Each scene shows the same named points in several views. A view is turned or mirrored, shifted and resized as a whole, has a little noise and may leave points out.
(in the rows, 128 means zero)

Scene 1
View 1
K_939: [146 137 125 180  87  88 156  96 163 156 111 134 156 103 177 101 142 126
  99 119 155 113]
K_818: [143 110 156 159  85 101 133  83 157 136 123 147 131 105 185  34 150 107
 116 131 183 158]
K_795: [189 111 157 120 136 112 133  97 134 132 129 138 106 137 187  27 133  79
 146 121 123 140]
K_226: [153 117 123 167  99  95 167 116 134 128 130 111 161  64 202  86 143 137
 101 129 168 140]
K_22: [181 133 122 189 117  98 145 116 147 124 112 125 120 140 153 140 134 142
 103 141 149 110]
K_802: [200 128 108 126 162 105 139 114 149  80 105 114 110 135 158 131 138 140
 113 130 115 128]
K_525: [166 110 143 126 125 108 104  92 161 135 128  95  95 121 155  60 154 112
 110 139 155 147]
K_650: [176 133 111 176 120  96 162 109 136  80 104 163 142 121 185 127 138 143
 109 119 151 129]
K_395: [177 129 118 163 122  98 157 107 129  88 114 160 137 119 194 104 141 129
 115 111 146 133]
K_932: [157 128 125 157 109  96 139  95 186 124  99 118 126 120 146 112 141 145
  98 146 157 137]
K_371: [146 128 118 164  98  91 145 101 170 136 112 105 145  90 165 111 148 146
  88 136 166 133]
K_139: [174 106 150 131 120 109 147 100 152 117 118 129 123 111 182  45 133 113
 131 142 151 159]
K_769: [157 139 132 157 106  90 134  85 139 150 123 159 138 127 195  69 152  88
 113  86 133 107]
K_344: [178 119  96 166 130 100 168 137 144  85 113  79 143  75 165 159 134 186
  88 159 161 139]
K_177: [169 120 130 167 112 102 142 105 155 108 112 128 122 120 162 103 140 141
 108 144 164 142]
K_685: [156 133 129 167  98  91 157  97 138 147 122 150 154 103 202  75 143 104
 112 102 145 116]
K_237: [180 137 123 153 124  96 169 105 152 126 103 148 146 126 183 102 126 118
 121 114 118 113]
K_52: [173 133 113 195 112  95 144 118 140 116 115 125 127 128 160 150 141 150
  95 135 159 112]
K_335: [166 125 156 182  94  98 146  85 132 117 115 205 131 150 199  49 139  90
 136 108 162 136]
View 2
K_650: [114 104  92 124  94 152 151 119 140 178 163 155 126 112 137  87 120 147
 145 145 142 159]
K_932: [110 131 123 127  94 131 152 140 142 171 124 168 113 129 136 119 124 136
 148 154 120 153]
K_237: [118 125 103 125 100 158 158 125 145 148 157 149 129 130 116 107 131 143
 166 130 150 165]
K_818: [ 88 139  60  87  77 123 128 140 163 165 136 162 121 142 107 135 126 141
 169 151 111 142]
K_802: [104 102 138 148 102 150 170 140 136 167 165 151 127  93 121 108 136 118
 147 127 120 176]
K_22: [120 121 119 123 102 145 154 151 117 168 142 162 119 126 137  86 136 128
 138 146 140 147]
K_139: [ 87 119  84 101  80 143 152 136 152 159 146 149 116 125  96 138 133 128
 174 140 104 160]
K_525: [ 83 140 110 112  89 119 145 168 152 160 140 160 122 120 104 140 138 109
 160 135  95 154]
K_685: [111 149  74  98  98 142 134 131 158 155 156 147 129 139 116 104 120 146
 172 128 148 152]
K_344: [115 119 142 117 102 157 155 122 119 204 133 136  83  93 153  80  97 123
 143 141 113 164]
K_939: [119 155 100 107 101 136 137 134 151 163 132 156 117 144 134 105 115 146
 162 141 145 149]
K_177: [104 119 103 114  89 138 149 141 136 175 139 160 115 121 128 108 128 131
 148 150 118 151]
K_52: [120 125 116 121 103 143 147 146 120 179 145 159 117 120 145  77 125 129
 134 146 142 145]
K_795: [ 83 122  76 106  85 143 154 153 153 135 168 147 138 128  74 141 154 118
 180 122 114 163]
K_371: [113 153 114 109  98 130 136 136 148 178 122 157 105 132 141 110 107 138
 155 146 126 149]
K_395: [106 109  84 118  94 150 148 123 147 172 170 152 130 111 125  96 123 143
 153 137 138 161]
K_226: [105 147  88  85  94 147 132 122 148 182 141 133  99 121 127  98  97 136
 170 133 123 155]
K_769: [106 151  74 111 102 131 133 145 167 144 167 156 148 138 110 111 134 142
 167 124 151 151]
View 3
K_795: [ 47 104 119 123  67  76  67 160  64 170 175  66 113  78  86  84 184 210
 136 150 135 129]
K_139: [ 44  86 120 124  81  88  94 154 105 171 150  86 114  83  91 100 179 186
 108 111 138 124]
K_226: [ 56  66  93  76 105 101 101 120 123 198 141 129 142 127 113 125 160 160
  96  88 184 124]
K_650: [ 63  69 120 137 150  96 105  96 129 144 166 135 139 119  63 122 146 183
 134 120 200 130]
K_177: [ 61  73 131 142 120  94  99 118 131 145 141 108 129 120 103 117 175 170
 117 107 162 122]
K_939: [ 89  91  77 114 121  93  85 120 106 160 150 132 123 142 115 105 174 135
 115  97 199 154]
K_335: [ 51 104  99 138 114  18  80 101  84 168 183 120 108  79  67  99 185 186
 148 118 155 181]
K_818: [ 58  78  98 112  83  50  93 128 107 183 151 109 106  90 109 103 203 151
 108  92 121 163]
K_371: [ 89  65  98 115 117 115  99 127 131 152 136 125 127 145 126 112 179 128
 102  94 176 137]
K_932: [ 88  73 118 152 123 118 100 136 135 123 138 109 117 134 111 106 181 142
 110 106 167 129]
K_22: [ 81  90 133 156 144 104  81 104 120 122 143 113 141 157 120 117 167 170
 137 122 201 118]
K_525: [ 75  65 134 127  74 108  82 152 104 147 149  74 116 117 129  96 202 163
 120 139 111 118]
K_344: [ 62  47 143 118 144 159 118 112 167 147 117 125 163 159 114 142 136 171
  96  97 210  74]
K_52: [ 81  74 130 142 150 105  87  89 128 129 145 126 147 163 120 124 164 165
 135 119 203 120]
K_802: [ 72  64 149 150 126 152  97 139 121 115 165  89 141 125  75 106 146 199
 138 163 182  86]
K_685: [ 73  91  76  93 106  76  78 122  85 182 172 126 125 117  94 101 168 162
 125 115 190 158]
K_237: [ 71 105  95 132 124 107  86 138  92 146 170 112 125 117  74  98 151 181
 131 127 211 133]
View 4
K_818: [141 104 201 110 112 108 155 134 186 136 149 139 101 134 169 171 119 144
 153 133 128 140]
K_22: [184 135 106 131 124 174 147 116 153 151 165 130  95 158 165 129  62 118
 120 137 134  97]
K_237: [202 148 135 153 109 165 133 118 186 129 164 122 120 172 168 179  96 145
 113 146 131 109]
K_802: [170 155 108 139 109 198 106 108 157 175 169 132 107 172 160 182  80 129
  70  97 121 101]
K_932: [157 125 140 129 106 176 164 139 157 168 159 109 107 144 157 144  98 111
 115 124 138 113]
K_177: [159 123 135 120 121 157 143 120 165 156 160 135 102 141 168 152  95 115
 119 121 133 118]
K_795: [167 148 190 135  95 109 128 107 203 155 168 155  88 186 162 211  88 182
 114 108 100 141]
K_52: [177 123 100 122 130 180 135 117 147 140 159 129 103 152 167 124  66 113
 123 142 141  93]
K_650: [190 139 107 133 138 178 114 107 167 121 163 140 118 133 184 172 110 113
 110 140 137  92]
K_139: [152 127 173 127 107 121 137 118 200 159 163 145 109 157 164 190 111 140
 115 106 123 151]
K_685: [182 115 166 133 114 138 128 129 185 102 150 124 124 168 166 170 100 162
 147 163 137 117]
K_371: [151  99 144 121 110 169 151 147 160 145 146 103 128 150 153 132  98 118
 135 142 153 123]
K_525: [125 120 182 112  92 141 143 131 163 184 156 131  89 171 145 166  80 152
 112  96 115 135]
K_226: [153  86 138 116 128 144 112 129 188 119 146 126 152 160 161 148 102 126
 138 142 159 149]
K_939: [179 112 149 133 111 158 154 142 170 119 148 105 125 158 160 139  95 136
 148 166 149 113]
K_335: [191 143 185 127 127 108 146 107 189 106 161 161  77 130 192 195 116 160
 153 155 109  99]
K_769: [182 130 184 133 103 142 127 130 171 108 150 124 101 174 165 182  92 183
 143 162 120  99]
K_395: [181 132 126 124 136 161 102 105 173 117 159 148 113 142 182 179 106 131
 115 138 131 100]
View 5
K_685: [159 166 176  85  97 147 144 153 155 127 127 105 127 142 151 151 135 124
 120 131 135 130]
K_344: [141 189 191 117  99 205 163  94 167  67 141 160 180 129 111 140 129 118
 133  87  69 125]
K_795: [155 158 197  94 134 155  96 158 171 119 158 132 116 141 162 147 142 117
 108 165 153 199]
K_177: [127 164 181 108 102 173 156 133 162 108 142 149 157 137 142 141 143 129
 133 126 105 164]
K_818: [131 145 187  68  89 140 156 169 164 143 153 145 124 150 157 120 144 120
 113 151 120 162]
K_335: [134 131 184 113  95 141 152 162 160 162 129 106 132 157 164 165 142 116
 125 158 153 175]
K_139: [138 165 205  87 118 155 126 147 172 121 156 155 136 147 151 134 139 109
 110 148 121 178]
K_371: [133 183 166  78  93 159 167 142 153 103 136 147 150 131 141 127 142 142
 133 112  94 129]
K_226: [158 168 192  77  86 165 158 136 165 107 141 132 135 142 129 128 123 107
 113 115  98 117]
K_52: [136 168 153 127  95 187 168 125 155  91 126 129 162 129 130 156 136 143
 151 107 104 149]
K_650: [137 162 194 133  99 180 160 117 154 117 126 119 173 141 143 170 146 120
 132 117 118 140]
K_769: [158 161 170  90 107 150 134 161 146 127 131  97 122 133 164 155 152 143
 122 142 152 145]
K_237: [148 190 182 111 122 155 127 131 155 113 120 118 151 140 152 171 136 125
 130 125 134 148]
K_802: [140 186 199 134 137 199 118 107 155  76 147 144 173 120 146 163 161 138
 131 121 120 171]
K_22: [133 173 149 127 105 181 157 128 159  91 126 135 159 131 134 159 134 145
 153 112 108 164]
K_939: [142 182 157  83  93 146 162 149 151 117 119 123 141 138 146 144 134 140
 136 116 113 125]
K_395: [145 157 202 124 103 177 148 124 155 119 133 115 159 141 146 166 147 117
 123 127 127 145]
K_932: [117 187 169  96 108 162 157 135 153 103 137 160 164 131 149 136 152 147
 139 119  98 158]

In a view up to two points have been moved. Name them for each view, in the order of its rows, or write -.
view 1: K_371
view 2: K_939
view 3: K_177
view 4: K_650, K_395
view 5: -
